Each row is a point on a landscape with many peaks, with its height.
From any point a climber steps to the highest of the 2 points nearest to it. It stops when none of these is higher. Distance is the straight distance between rows; heights are no part of it.
k967: 108  85  86 109 133 116  77  97 101 118  97  75 120 111 101  98  92  88 135 100 107  92 145  97  79  96 107 115 107  68  98 103 159 103 105 127  95  72 119  81 112 104 105  89  92 105 107  78  97  70 120 111 130 108 101 120 112  73  93 107 107 107 107 111  height 3.66
k988: 112 134 102  89  93  99 121  90  87  67  96 117  82 105  82  85 117 101  92  88  74 124  41  82 106 122  90  96 106  94  96 108 100  77  90  70  73 121  84  84  91  88 104 114  96  88 102  96  95 104 111 106 127 103 104  93  92  84 101 101  91 114  90 116  height 2.97
k887: 112  79  80 103  93 120 110 100  72  91 102 104  83  96 131 102  86 112 106 100  82  91  85 103 115 105 145 134  95  80  92 120  47 126 108 107 114 106 124  82 119 115 120  84  99 102 114 136  93  96 136  87  94  79 138  97  82 116  92  99  98 114  85  79  height 1.71
k260:  81  72  83 108 123 106 101 104 134 109 111  90 110  87 127 106  73  96 105 103 124 103 125  86  73  56  92 107 114 121  99 129 113 116  96 109 111  90 117 101  93  92  64 107  91  88  67  77 101  78  84  95  95 111 137  98  98 112  69 105 124  70 137 115  height 7.55
k295: 104  90  96  91 116 119  77  91  97 116 109  71 134  95  77  74 130  65 128  57 105  91 129 102  92 101 100 100 115  96  94 116 114  93 129 123 108  91 115 111 128 105 104  87  87 114 107  79  87  92 121  91 108 124  74 122 108  83  88 101 100 102 127  91  height 2.85
k379:  65 117 108 122  96  85  78 105 148 108  99  91 113 111 113  88 107  84 104 102 100 113 122 103  99  94  86  92 123 130  89  94 106  62 113 110 105 105  84  97  95 114  65 109 106  85  98  77  96  97 106 126 111 101 107 113  93 109  95  86 109  83 108 119  height 2.22
k942: 118 105 112  87 113  83 112  97  73  73  75 115 100 113  83  83 124  90  76  83  66 118  59  87 113 110  84  81  94  75 111 104 123  88  92  70  70 107  85 114  95  71 121 114  93 104 107 112  92 112  85 111 120 110  83  95 107  85 113 116  84 121 104 108  height 2.59
k649: 109 116 100 122  96 102  91 108 112 127 104 107  87  91 102 126  71 117  99 147 120 116 107  81  92  96  67  85  87 108 103  74 123  94  94  80  85  71  83  92  52  81  92 105 117  90  96  84 104  99  76  99 104  97 108  92 102  89 108  92 113 104  91  98  height 4.45
k654:  97 109 108 102  91 103 102  95 101  88  91 122  69  93 103 106 109 136  79 124  81 126  67  77 110 126  99 115  98  83 116  87  98  71  77  90  90 127  74  50  85  99  78 102 118  83  94 101 103 109 114 128 120  87 104 104  98  93 116  92  98 119  86 122  height 3.42
k479:  91 112 109  99  70  91 109  96  88 111  99 124  71 110 102 134  85 127  89 141 121 105  77 121 129 112 132 110  81  79  93  75 104 129  96 111 115 112 128  98  85 128 125 103  98  91  82 152 115  84 100  93  97  72 100  88 108  97 117 106  91 115  82 109  height 0.89
k283: 117  94  89  85 128 127 116  86 115  96 121  83  95  70  98 122  85  97 143  94 127  89  79  93  82  80 107 101  84  89  89 127 110 132  63 112  88  80 141  96 107  86 113  99  77 108  83  78  97  77  92  82  89  92 114 107 117  66  74 118 116  93 129 104  height 5.82
k657: 119 101 111 126  81 104  67  94  96 131  95 108 109 117  84  96  73 101 104 133 109 127 136  96  83 105  74 103  92  89 108  72 125  90 127  95  86  78  89 113  60 103  98 106 109  99 100 106  95  98 104 101 107 102  92  75 100 104  98  84  95  95  90  89  height 4.01
k483: 103 118  95 124  99  85 107 128 110 115  88  89  95  94 117  87 116  90  76 109 111 112 109  76 116  82  90  69 101 112  81  99  78  70 114  86  80  97 102  80 119  81 103  93  94  94 137 109  90 112 110 112 115  91 143 116  74  94 109  90 111 117  96  83  height 3.20
k187: 114 109 118  91  50  94 104  84  93 111 116 128  90  94  83 100  96 105  82 128 102 118  74 117 124  93  87 119  81 113  93  89  84 114 112  98 111 124 112 135  72 116 101 112 115  83  75 148  96 103  95  84  54  93 101  54  94 117  92 106  74  83 110 110  height 0.47
k815: 115  92  89  98 124 123  92  94  91 129 107  74 107 110  95 112  80  92 128 115 116 101 129  86  75  93  87  94  97  75 102 106 137 114 107  91  87  61 104 101  75  86 113 102  82 110 100  76 106  83 103  87 123 114 104 106 113  82  88  89 109 107 100  84  height 4.08
k979:  87  84  83  90  80  84  95 120 109  94 106  90 112  92 125 120  87 120  89  95 114  70 106 112 101  93  99  78  97 146  96  85  70 112  76  84 122 100  70 132 102  99  95 100 118 105 102  79 119 128  50  85  62 112  91 106  95 131 128 113 111  88  83  76  height 5.51
k670: 103  78 113 105 130  91 105 105  76  92  85 122  94 110 112 113  98 106  89 106  94  88 119 118 111  92 125 116  95  59 113  82 143 123  88 132 112  94 131  75 124 111 117 101  89 103  99 129 103  85 106 115 112  98  95 110 118  91 124 126  87 120 104 131  height 0.94
k715: 113 105  94  98 101 113  77  78 122  86 106  92 117  90  95  86  86 104 149  86  87 120  72  92  83 115  82 126  94  94  87 105 139  90  83 103  65  95  87 114  76  97 101 102 105  96  81  74  90  81 107 108  97 102  96  94 123  74  70 113 102  74 108 110  height 6.87
k455:  71 111 100  88  95  82  76  98 114  92  79  94 134 123  75  61 121  89  90  71  74 105 132 103 110 123  54  90 122 101  99 101 113  57 118 103  88 119  60 117 110 110  86  85 107  87 111 105 107 105  96 143 115 109  59  90  75 107  93 104  82  84 106 115  height 4.14
k268:  97  75  92  86  77  90 110 125  94 100 114 100 103  82 128 129  75 114  84 108 113  78 114 120 101  82 127  93  93 141 101  91  53 138  81 106 142 103 104 109 104 104 105  98 113 103  86 122 115 117  57  75  61  92 100  98  95 134 118 112 108  89  91  76  height 5.85
k196: 123  90 111  84 101 144 106  80  60 101 106  94  96 103  64 103 118  91  96  81  78  87 108 102  82 122 131 118 100  76 114 115  81 103 124 111 114  92 106  83 114 104 122  92  92 130 124 101  96  98 142  75 118 111  82 100 106  96  84  67  93 126  86  74  height 5.73
k463:  85 104  96  93 135 110  96 102 111 118 110  75 108  97  82 113 107  94 111  92 118  81 130  89  71  96  84  72 104 112 113 108 130  86  92  96 101  85  81  97 103  89 100 100  87 109 105  54 112  84  82  93 113 132  69 120 110  86  91  84 102 107 108 100  height 4.64
k707:  83 128 105 100  97  78  83 106 123  93  82 116  97 115  92  93 115 111  92 104  90 106  98  96 107 127  82  89 107 105 108  69 123  60  92  87  82 109  53  80  97 102  82 111 121  93 116  72 105 105  96 129 113 102  65 109 103  88 127  88 110 106  78 107  height 3.98
k133: 124  79 100 109 103 122  96 102  79 112  95  96  92  93 114 115  83 111  97 106  92  89 132  96  87 104  99 110  95  94 124  91  85 109 108  96 111  80  75  91  87 101  95  87 110 118 110  84 105 118 101  93  88 112  96 100 102 114 108  85 110 104  85  73  height 5.42
k530:  92 102 126  97  94  88  91  91  98  90 105 116 108 120  86 102 107  92  84 105  89 111  95 111  90  94  87  98 109 123 116  92 120  93 109  76 107 103  72 113  72  99  72 123 106  91  64  73  99 104  86  92  95 121  96  94 100 118 100  89  98  87 110 128  height 4.53
k370: 106 106 114 119  80  90  92  87 103 102  97 116 110 110  92  61 109  77  86 106  89 143  81  98 110  92  82 121  91 105  89 115  86  93 125 111  85 123 117 106  93 103  96  96 107  81  89 153  76 104 137 110  98  92 131  70  82 108  78 102  81  87 125 119  height 1.23
k966:  77  80  97  91 104  96 106 123 105  96 104  97 107 112 126 111  85 115  81  95 100  77 123 107  87  92  94  83 119 133 110  91 104 111  88  85 117 101  69 112  87 101  83 112 102  97  75  75 118 105  66  97  95 113 101 110  89 133 102 100 109  85  89 105  height 5.09
k798:  94 122  95  83  73  99 108  92  87  84 102  92 109 112  80  82 118 105 100  67  82  83  87 107 118 137 126  86 107  96  89 102  65  74 116  93  98 106  81 107 122 105 107 100 105 122 143  87 102 121 124  94  99 100  69 104 100 104 115  81 105 111  61  66  height 3.51
k372: 110 103 117 104 121  90 123 109  91  89  97  91  94  95  98  87 128  74  71  89  91 100  92  91 109  83 125  73 111 116  93 107  79  85 118  92 114 105 111  77 128  83  96 104  86 119 133  87  81 130 115  88 107 111 130 121  92 107 110  82 112 119 101  88  height 2.76
k701:  90  94  98  90  97  87 118  95  98  66  96 114  83  99 116 113 100 113 115 101  95  89  51 120 126 118 142 111  88  78  96  83 113 131  61 108 102 103 119 104 114 104 123 101 100 100  87 111 104  93  92 103  89  77  95 109 126  89 126 142 103 108  94 120  height 1.88
k832: 113 106 116 116 113  83  99 112 107 103  94  97  98  97 109  99 117  84  84 131 114 116  81  78 107  87 100  66 107 132  98  72 108  85 104  72  91  89  90  84  84  66  86 116 106 106 118  55  82 124  74  92  91 117 120 121 105 100 124  80 128 113  91  96  height 5.54
k52:  72 107 110 122  86  65  89 118 120  89 103 110 100 108 132  86 115 103  72 110  97 117 103 105 125  94 108 105 118 128  91  78  78  73 111 102 120 128  84  84 110 110  59  98 118  77  92 104  93 120 115 127  99  91 130 106  78 121 123  94 110  92 105 120  height 2.66
k93:  74 111 117 112  97  70 102 110 102  99  88 126  93 122  93  82 121  94  62 107  92 122 109  89 113  95  64  93 106 105 105  98 113  76 104 103  90 135  97  85 100 110  87 106 103  75  97 142 107  99 105 135 122  95 103  89  76 106 103 103  76  95 112 139  height 4.11
k272:  54  98 110  95  86  77 114 113 113  99 114 128  91 117 136 115  92 104  78 104  96  94 101 112 109  80 126 104 129 132  96 106  87 115 103 112 131 131 116  98 106 127  79 117  96  76  57 116 102  84  95  99 108  87 135 103  81 136  94 104 106  89 101 131  height 1.37
k399: 107  97 117 118 100  98  99 103  64 108  87 103 116 122  71  76 120  70  71  86  71 120 124  91  97 107 105 100 107  86 106 116 103  81 156 104 100  99  93  90 103  96 107  91  96 108 130 114  76 113 139 105 131 119 106  98  77 115  88  69  97 108  92  84  height 5.43
k591: 101 109  75  90 110 105  84  97 122 103  98  74 135  97  99  87  95  94 149  82 109  99  97  93  90 109  85  97 104  84  70 110 135  96  90  98  67  84  95 139 100 106 123 101  91  97  95  80  95  77  96 105 114 103  79 102 114  73  88 130  99  83 105  93  height 6.33
k607:  81 130  98  70  97  95 112  94 109  93  99  92  98 102  71 102 132 104 112  60  97  54 109 111 111 128 101  72 112 101 105  93  85  66  91 106 104 105  82 101 147 108 110  84  98 114 139  88 118 117 100 108 103 108  54 111 107  80 128  93  95 114  84  86  height 3.94
k501:  93  72  82  97 135 115  83  95 109 117 109  71 136  94  91  84 106  81 136  76 120  92 146 109  83  77  91 112 104  91 100 118 150 102 105 135 103  92 132  94 128 114  96  82  80 110  77  81 102  69 111 105 115 124  82 122 120  79  73 114  97  91 144 121  height 3.26
k180: 104 114 105 110  97 115  98 103  85 114 108  94  82 106  91 123  82  93 109 120 108  86 106 104 107  96 132  92  88  90  88 103  88 118 122  98 115  81 136  99 100 103 128 106  82 113 113 116 107  94 118  71 114  74 119 101  97 100 100  81 112 112  80  69  height 2.44
k141: 113 120  99 123 107  93 115 119  80 119  85  93  80 107  96 109  91 100  95 119 115  93 107  80 103 106 104  68  87  78  85 106  89  83 117  97  90  85 116  85 121  95 133  94  85 106 150 125 107  97 118  97 135  78 118 106  90  92 113  83  99 128  78  71  height 2.78
k265:  98  96 108 109  88  90  98 102  84  83  98 119  88 100 125  87 112 122  73 126  81 142  79  92 119  92 105 128 114 107 102  89  86  85  98  91 112 129  82  68  82  99  60 105 114  75  78 104  98 123 115 118 108  98 142 106  80 120 112  92 104 106 105 126  height 3.03
k923:  91 107  79 114  87  96  95 131 125 117  95  85  98  80 128 105  94 121  90 106 113  90 116  80 100  87  79  87  96 119  91  98  63  79  88  93  93 101  81  98 109  94  99  75 109  87 124 101 111 111  92 112  95  90 127 105  75 103 107  92 105 100  98  81  height 3.57
k325:  83 113  90  79  73 111  86  84 104  98  99  92 115 122  70  76 110 112 103  65  80  84 119 103  86 136  69 111 115  94 110 106  92  74 107 111  95 119  62 112 109 124  89  91 109 101 106  97 120 101 108 117 118 108  47  79  86 107  84  95  77  80  85  93  height 4.69
k467: 120  93  90 105  99 103  86 101  96 101  88  99 113  99 101  91 103 105  84  97  94  99 111  96  98 106  60  96  94  98 120  87  98  89 100  76  83  90  59 116  94  88  86  89 116  98 115  95 109 124  75 111  87 115  82  91  93 102 109 100  94  97  97  92  height 4.95
k353:  95 133 119  88 100 106 106  82 126  90 122 112  74  87  71 117 110  85 117  92 108  91  72 107  96  90 108  85  93 123  94 109  91  93  88 104 106 108 116 101 105 100 101 112  90  98 105  83  96  99 113  85  93  96  98 108 106  83  88  87  99 103 111 106  height 8.44
k515:  77 100  82 105 123 119 105 102 132  87 100  83  89  92 115 106 101 106 122  90  99  78  83  81  86 109 123 114 109  93 101 108 106  93  71 108  98  95  98  73 117 104  96  85 100  96 119  69 100  82 114 108 114  92 110 122 108  84  92  99 117  99 104 114  height 7.64
k293:  78  94  74 109 122  82 102 122 136 116  95  71 127  89 137  95 106  84 120  84 136  86 112 107 102  77  94  78 111 104  79 111 113 119  82 111  94  83 142 126 132  99 103  93  89  95 103 102  97  83  78 106  93  92 116 113 106  89 111 131 102  90 127  96  height 5.13
k671: 113  50  98  97 125 106 109 102  66  81  94  78 139 104 116  65 108  70  92  62  87 108 120 105  89  83 113 106 121 104 100 123  96 126 129  86 105  93 104 114 106  82  92  99  92 116  87  86  76 119  95  82  89 120 110 112  92 136  84 110 111  86 124  88  height 3.55
k689:  95 101 106 111  99  89  96 105 126 118 113 113 107  89 117 113  73  77 102 131 139 116 111 105  88  45 100  98  89 128  94 110 109 131 116 104 110  86 139 116  73  84  87 120  86  88  57 110  87  81  85  75  88  87 142  82  96 108  72  92 114  73 128 110  height 6.81
k778:  44 116 102 102  79  70 104 123 112 112  87 115  99 124 114 101  90 112  76 103 109  93 117 111 113  99  71  82 112 102  93  97 107  93  99 114  98 131 116 117 108 132 112 100  86  75  92 157 124  74  90 126 119  85  94  82  80 112  94 108  77  83  97 129  height 3.50
k143:  78  92  99 112 108  71  99 120  73  81  84 117 105 137 124  92 106 108  97  93  82  94  78 120 131 118 144 103 112  60  92  80 141 106 101 116 105 108 113  89 114 116 108 114  91  99 100 107 104  86 110 118 126  87  95 113 116  96 126 115 100 121  65 111  height 1.27
k495:  75  80  76 102 138 118 114 105 117  83 106  86  90  86 131 101  84 110 109  92  94  89  94  65  62  83 102 106 113 112 109 129 114 104  68  94  98  98  94  71  97  80  80  96  96  96  90  54 102  75  96 104 116 110 132 117  95  97  76  97 124  94 116 120  height 8.46
k519: 108  99  98 106 132  94  89 104 126 124  95  77 114  89  72  90 131  74 102  98 122 111 127  78  77  95  58  68 104 109 113 100 128  74  99  79  71  81  76  90  87  66  75  95 102 107 114  62  90 109  82 111  99 126  88 116  95  82 101  89  99 102 130  97  height 5.32
k645:  93 104 106  86  79 125  88  84  93 110 110 100  94 111  63 111 104 114 101  83  84  84 129 115  89 131 109 120 101  91 118 102  83  91 114 123 112 107  91  90 115 122 103  82 109 108 113 105 111 102 127  99 105  97  52  90  97 107  97  82  82 104  84  91  height 5.19
k916: 124  96  88  85  85 115 104 100  51  89  89  93 108 112  90  83 108 114  79  76  65 101  95 100 104 125  99 114 102  83 113 111  58  83 125  71  85 104  60 103 101  88 112  94 101 112 122 104 106 126 110  95 112 103  89  80  82 122  95  79  92 113  67  65  height 3.13
k354: 128 106 104  96 105  96 108  92  63  89  76 110 102 124  86  91  90 101  98 106  89 118  71  94 118 120  79 101  90  52 102  90 133 107  91  81  68  92 106 125  81  83 148 109  88 102 105 139 101  91  86 109 111  94  87  81 115  83 111 134  81 112  93 102  height 2.25
k425:  85 142 106  95  73  99 107  87 127 109 110 113  68  96  79 121 102 114  97 112 113  89  95 114 114 111 108  88  99 113  98  81  78  77  93 106 116 111  96  90  95 118  97 100 115  92 111 102 110 105 107 101 107  84  89 103  96  90 115  83  94 111  79  97  height 7.51
k235: 134 102  90 102  93 120 110  85  75  98  84 107  83  95 102 113  66 113 113 126 104 117  65  96 111 118  75 133  67  51  96  96 109 131  78  97  69  95 116 114  81  94 138  89  92  94  91 151 112  87  95  96  86  85  99  63 118  86  87 132  79  93  95 105  height 2.45
k958: 142  72 114 122 120 111  98  83  86  97  92 116  85  77 119 100  95  87  97 118  88 127  92  87 103  83 109 133  92  78 121 101 103 117  98 109 104  83 117  74  91  85  78  93 111 101  85  97  73 106 112  97  68 104 129  97 119  95 100 111 103 100 122 111  height 3.25
k434:  82  84  96  99 113  89 110  98  85  60 102 120  96 113 127 107 102 122  98  90  73  98  75 118 117 116 151 118 110  85 117  84 119 118  83  97 114 108  94  88  86 107  83 120 106 107  80  71  98  91  94 103 103 103  97 119 118 110 123 112 112 113  81 120  height 1.59
k308:  95 100 119 128  93  80  99 118  71 105  74 116 102 128  87  76 110  86  59 111  83 135 107  93 120 103  90  93 107  85 101  95 122  82 139 101  92 119  96  94  99 105 102  99 100  83 114 144  96 101 124 126 137 101 113  97  73 106  99  90  86 110  84 107  height 4.75
k213: 138  90 109 129 109 111  85  81  85 108  91 113 105 103  92  86  87  86 102 123  91 137 105  94 105 100  87 130  87  71 112  94 126  96 119 101  82  88  98  94  63  86 103  94 104  92  89 109  83  97 116 104 100 103 109  87 111  88  86  94  89  96 103 106  height 3.62
k249: 109 109 105 116 123 106 105  98 114 115 106  93  84  80 103 113  93  84 101 128 118 107  97  76  81  73  99  78  95 120 101 100 110  92  95  89  93  76 113  68  78  67  94 110  91 102 108  62  86  98  91  91  99 110 132 115 108  84  93  74 119 110 108 104  height 4.98
k818: 103 112 125  94  61  81 104  86  72  99  93 133  95 117  91 101 104 110  83 135 111 126  53 119 148 103 118  96  79  86  89  78 107 122 123  90 122 124 124 130  75 108 119 125 108  91  75 158 101 104  92  81  83  84  99  65 115 116 119 113  84 114  88 100  height 0.67
k601: 112  67  96 111  98 121 100 114  56 118  91  94  95 107 125 128  67 127  91 133  96  83 136 106 101 108 116 122  86  66 114  83  83 131 107 111 118  79 107  82  98 110 120  85 101 118 104 128 118 102 107  93  96  98  93  92  91 124 115 101 104 110  74  71  height 5.86
k872:  70  96 106 110 110  85 109 125  97 102 105 100  90 126 116 112  99  90  97 102 107  74 112 122 115  82 150  80 112 103  83  99  99 122 115 117 129  89 144  91 130 114 112 114  84 101 113 105 106  82 111  90 116  84 110 123  94 108 120  98 122 117  81  85  height 2.09
k482: 108  57 101  74 102 111 101 110  81  83 114  80 128  95 100  84 107  91  80  60  80  93 126 101  82  87  98 113 121 137 106 129  63 113 110  86 117 116  70 111 110  91  80  91 106 115  81  84  99 139  82  77  89 121 102 108  84 138  76  94 104  81 114  91  height 3.90
k120:  98 106  93 103  93 112  97  87 109  96 117 105  99 107  98  81  89  91 110  88  92 123  86  95  88  92  90 120  97  98  87 132  91  94 119 105  92 111 120 101  91 109  95 102  94  85  85 109  91  88 137  91 120  92 133  84  86 100  58  86  93  81 119 111  height 1.50
k764:  91 121 106  84 102 100 102 101 143 101 119  73 104  73  90 101 118  85 115  95 125  82  87  91  91  81  82  56 104 162  87 102  74  86  89  94 106  99  92 111 111  83  87 101 110 115 115  54  97 123  73  86  67 116  99 116  92  92 105  80 109  95 108  95  height 6.86
k59:  54 110 122 100  95  76 115 116  91 103 111 120 104 136 108 116 108  91  76  98 101  78 115 130 111  83 125  69 124 129  93 101  94 109 120 100 143 118 117 108 102 126  91 132  82  92  76 103 107  87 100  91 125  90 104 101  89 135  99  80 111 100  76 103  height 1.69
k257:  82 113  62 112  93  94  94 115 142 128  93  53 131  99 122  85  89  88 137  95 143  96 111  97 102  98  74  81 102  94  56 110 109 104  99 108  65  73 128 147 116 105 116  88  88  86 119 122  97  78  87 109 111  87 107 101  91  78  89 132  97  81 117  85  height 5.68
k259: 154 103 118  90  98 114 122  78  81  97 101 124  63  71  91 125  89 113 105 122  97 114  51  89 111 101  78 111  70  84 115  98  94 119  74  88  94  86 110 110  81  84 109 109 104  99  83 115 100 107  82  86  66  93 101  79 129  85 101 120  90 101 110  98  height 2.70
k575:  89 130 120 111  53  86  82  84 110 118 102 122  73 103  85 116  92 129  87 140 110 117  85 114 121 119 119 113  96  98 101  55 104  89 117 109 124 112  83  80  66 116  77 111 122  85  91 106 102 104 107 112 101  82  90  95 105  98 134  85 100 111  66 101  height 6.77
k850: 117 100  95 102  84  85  94  93  86  82  92 104 109 103 108  85 110  96 107  93  95 104  75 117 136 109 126 121  79  78  85  87  96 113 103 111  98 103 119 116 109 110 123  97 105 104 113 139  92 109 115  96  77  92  96  94 120  96 118 123  83 113  98  92  height 2.16
k73: 133  87  85  70 132 126 125  87  74 105 110  76  98  65  77 116 100  93 121  80 121  80 105  87  71  90  70  83  93  98 117 133  90 125  76  82  90  91 116 114 111  78 123 102  82 127  92  90 111 103  71  74  86 121  82 102 123  75  82 107 101 101 122  73  height 5.28
k409: 113  95 112 117 107  97  85 108  98 130  94  81 124 107  75  71 127  62  89  94 104 121 147  91  90  94  82  82 108 111  99 104 118  77 149 103  93  85  85 102  96  83  85  89  96 110 128  85  81 116 115 102 120 121  95 112  90 106  86  72  98  98 112  88  height 6.18
k199:  57 110 102 108  62  80 108  95 111 100 116 127  81 103 112 126  92 124  91 120 115  90  82 136 118  98 131 114 107 105  87  83  89 117  90 116 131 123 116 101  91 137  94 106  98  85  65 124 108  75  98  97  98  75 114  96 100 118 110 108 100  94  86 123  height 1.12
k254: 132  82 104  69  95 122 128  98  85  94 125 113  62  62 100 133  97 115  97  96  83  84  97 102  80  84 117 114  91 114 126 128  32 117  76 112 127 121 102  79 119  96 101  90 112 106  99 110 101 119  97  81  73  98 100  96  89 117  88  85  93 109 109  93  height 4.52
k626: 101  95  82 111  96 108  95  95 107 107 116  97  91  89 123 126  58  94 124 129 128 112  72 111  94  76 110 108  86 102  75 111 113 152 105  85  93  66 133 131  58  89 106 120  78  91  61 101  98  70  78  64  94  76 130  70 110 107  69 110 126  83 102  94  height 6.21
k717: 118  90  91 108 121 141 102  81 102  92 105  88  79  70 101  90 102  86 127  85  89 102 103  77  76  93 124 124 100  80 111 125  88  91  99 112 103  89 112  57 119  90  98  84  94 108 121  72  83  94 151  99 105  95 128 123 106  79  73  87 115 107 118 110  height 6.85
k611:  74 107  88  98 111  92 109 126  91  98  88  89  99 116 112 117  95 126 101  99 104  57  98 106 101 125 116  74 108  85  97  88 109 106  76  90  93  93  85 102 113 105 122  99  94 106 130  79 129  91  80 110 118  98  71 115 103  96 134 100 119 113  61  80  height 4.36
k137:  75 124 100 104  84 103  79  75 133 106 107  93 123 120  76  77  98  78 118  93  95 123 110  97  92 114  71 100 116 116  79 112 105  64 129 105  97 110  92 113  86 120  80 115  89  88  90  95  90  86 131 108 121 100 105  89  80 103  65  83  94  71 105 110  height 1.83
k119: 117  86  93  57 116 132 142  94  68  93 119  97  79  69  90 122  87 109 101  78 101  78 100  90  68  94 100  97  93 113 112 149  48 128  80  98 111 107 122  99 121  94 124  94  78 115  94 116 109 106  96  70  96 102 101  96  90 106  72  98  95 104 113  81  height 4.84
k454: 116  89  87 124  76 101  85  95  72 100  89  97  99 103 129  84  87 122 103 124  93 115  78 111 132 119 139 136  85  68  92  79  76 123 116 100 111 101 111 103  87 118 111  95 113 103 102 132  88 109 121  94  79  80 118  85 108 116 116 113 105 111  73  82  height 1.93
k346: 117 119  98  82  88 105 109  95 141 100 117  98  78  57  80 113 110 104 115  93 117  88  88  95  91  87  68  91  77 127 101 117  74  97  69 104 100 101 103 118 111  96  86  88 111  97 100  92 105 111  82  88  57  96  99  96 102  79  92 106  99  88 126  97  height 7.59
k251:  44  95  83 102  91  77  85 120 120 100  85  92 125 130 115  85  97 111  85  85  88  88 125 111 104 109  59  92 123 106  96  98 107  88  97 105  99 130  75 126 110 123  85  92  97  77  96 116 125  90  81 144 106 103  71  92  82 123  94 113  76  71 104 120  height 3.56
k938: 155  60 101 106 124 108  95 107  71  95  90  86 122  79 114  78 108  72  88  91  93 121 106  86 101  86 106 100  98 111 106 110  66 113 116  72 101  82  94 108  99  65  92  97 102 122 101  88  67 143  85  83  60 120 123 102  98 120 100 106 106  94 118  69  height 3.24
k48: 102  88  90  95 114 110 109 102 112  97 100  88 100  89 117 115  86  96 122  87 122  75 108 111  88  81 120 105  88  93  88 110 103 141  81 121 113  88 144 106 125 106 114  98  93 112  91 113 106  81  93  83  88  86 115 117 107  90  99 126 107  95 122  99  height 5.39
k287:  69 124  75 103  96 101 101 116 116 120  92  91 104 120 103 121  64 130 109 126 120  77  98  98  88 126  90  81 100  83  80  86 135 103  82  85  76  81  91 114  83 111 124 106  92  87 103  92 124  63  79 117 137  89  77 100 101  89 112 104 115  96  61  91  height 4.89
k27:  97  65 105  88  91 100 112 114  73 120 106 112  94 100 113 126  75 119  82 110 109  71 131 112  93  89 121 121  89 102 113 102  60 140 101 119 128 108 127  94 111 118 122  90 104 106  99 154 114  99  98  86  82  94  92  81  83 131 107 102  86 101  91  88  height 6.30
k669:  80 119 119 116  94  79  87  89 109  99  94 133  86 121  97 112  93 121 103 130 102 109  92 121 110 118 124 109 100  85 105  53 156  99  92 113 109 100  92  87  69 114  96 117 112  84  74  91 105  81  98 122 121  91  81 111 126  84 132  97 104 105  74 127  height 6.03
k489:  99 116 104  69  98  95 121  90 108  64 108 108  85  95  75 113 131 111 112  69  88  69  66 115 110 132 116  88  95 103 110  91  96  89  65 100 102 109  79  98 125  95 106 100 112 118 117  74 113 113  85  92  79 106  51 108 124  84 126 108  98 116  91 100  height 4.37
k140: 130  66 113  96 110  87 110 115  63  81  99 101 114  94 117  87 108  85  67  88  85 111 102  98 114  68 131  99 106 129  96 110  52 108 122  87 129 106 106  81 117  76  88 105 101 122 110  98  79 147 101  80  82 111 130 111  91 133 106  90 120 113 103  82  height 2.95
k396:  97 126 104  96  89  92  98  92 116  82 110  82  94  85  98  98 118  95 108 103 101  85  60 100 111 103 128  76 109 140  81  79  73  83  97  81 103 103  86  90 101  85  95 107 107 114 129  48  90 127 100  90  81 106 110 115 100  97 120  75 130 109  81  87  height 6.19
k802: 116  91  99  92 122 117 100  90 104  81 112  98 100  81 109 103  92  96 129  80  95 105  81 100  80  91 106 108  97 102 108 116 126 121  77  96  91  89 106 107  86  84  94 104  96 109  71  60  95  85  88  77  78 109  96 103 126  87  87 116 107  90 113 113  height 6.31
k318: 120  68 114  73  97 113 109 100  84  94 117 106  98  79  85 108 107 111  79  81  82  90 126 108  79  93  95 115  97 128 134 112  53 111  89 107 119 118  83 101 109  98  86  91 122 116  88 103 106 128  82  83  64 116  77  92  96 124  93  94  85  94 119  96  height 4.21
k159: 115 100  90  73 122 101 117  97  97  80  97  85 110  83  86  97 125 101 113  63  99  66  83  99  93 109  95  81  96  95 106 110  92 110  69  88  87  91  98 126 123  86 126  97 100 124 120  77 107 116  62  85  74 120  65 111 120  78 120 120  95 110 106  86  height 4.80
k179: 143  97 106  97  98 142  85  75  89 113 102  89  98  77  67  88 107  87 121  92  86 111 111  91  83 105 106 127  84  82 110 116  80  87 136 116 103  80 102  81 112  98 111  84 100 113 125  95  86 102 153  89 102 103 101 102  98  82  74  72  99 109 111  79  height 6.24
k448: 137  98 109 108  99 108 102  79 103  76  96 122  72  67 112 103 101 109 111 115  83 124  53  93 114 113 108 137  81  82 106  87 100 110  67 103  91  97  92  90  83  96  87  98 127  91  82 101  85 114 103 114  57  92 105  94 128  85 112 122 100 103 110 114  height 2.94
k252: 107  92  82 103 101  89  92 112 123 120  85  89 128  99  89  67 116  93  89  92 118 107 141  89  92  86  32  93  95 110 108 105  92  75 104  93  75 101  80 127 110  92  89  80 107  97 105 120  97 115  86 124  80 105  84  85  81  96  90 112  76  74 137  98  height 4.41
k885:  88 127  99  92 116  86  95 107 132 100  90  96 105 105  73  87 121  90 107  94 103 102  96  80  90 119  54  64 110 102 103  96 129  60  83  83  57  98  71 100 106  92 101 102 106  94 121  84 101  95  78 131 113 105  66 106 101  77 103 108  96 105 104 110  height 4.57
k600:  63 120 111  93  93  90  89  80 128  86 114 127  97 111  82 104  92 102 109 100  86 109  82 110  90 112  80 102 112 111 110  98 137  79  85 110  86 122  80  99  73 120  75 116 105  85  63  82 102  72  93 116 119 104  82  83 110  93  84  97  88  85 111 142  height 4.62
k589:  99  92 105 101 109  84  92 103  94  99  94  92 122 108  98  75 123  77 103  75  98  93 118 115 108  98 104  92  97  98  95 100 112 100 110 115 103  96 111 119 123 106 107  99 100 117 113 108  95 106 106 101  96 104  89 108 110 100 111 109  92 104 109  90  height 2.48
k794:  84 107 123 100  95  83  92  86 119  98  99 135  91 106  84 119  99  98  99 111 107  94  99 126 103  93 104 112  95  96 116  77 138 108  86 131 110 115 112 101  96 123  89 109 102  90  72 124 109  72  93 108  94  97  86  94 124  88 102 109  75  98 114 149  height 5.29
k299: 107  95  73 111  85 100  90 122 115 120  91  71 117 103 117  76  98 105  86  94  97 109 141  71  95  87  62 108  97 107  95 119  62  75 115  94  78 106  73 101 108 105 101  66 107  88 117 118  98 114 112 124 109 100 123  92  63 114  76  95  90  81 106  86  height 3.93
k475: 102 118  97 109  92 119  92  89 104  99  99 111  91 113  94 117  76 115 122 121 104 100  86 106  99 126 120 115  97  80  94  83 130  99  94 105  90  87 100  97  83 107 114 105  93 100  96  90 103  74 112 100 122  84  89 106 112  76 108 107 100 102  72 105  height 5.41

Call two points neighbours if one is among the 2 nearest of the other. Go from one point of each pair to the other, from neighbour to neighbour, staying as high as possible. Name the lowest point that can't be avoided.
k27 / k73 | k607
k409 / k495 | k778
k27 / k353 | k530

Two climbers start at each pair of points below. Name the first point that both come to, or write none.
k59 / k372 | k483
k251 / k611 | none
k143 / k454 | k850
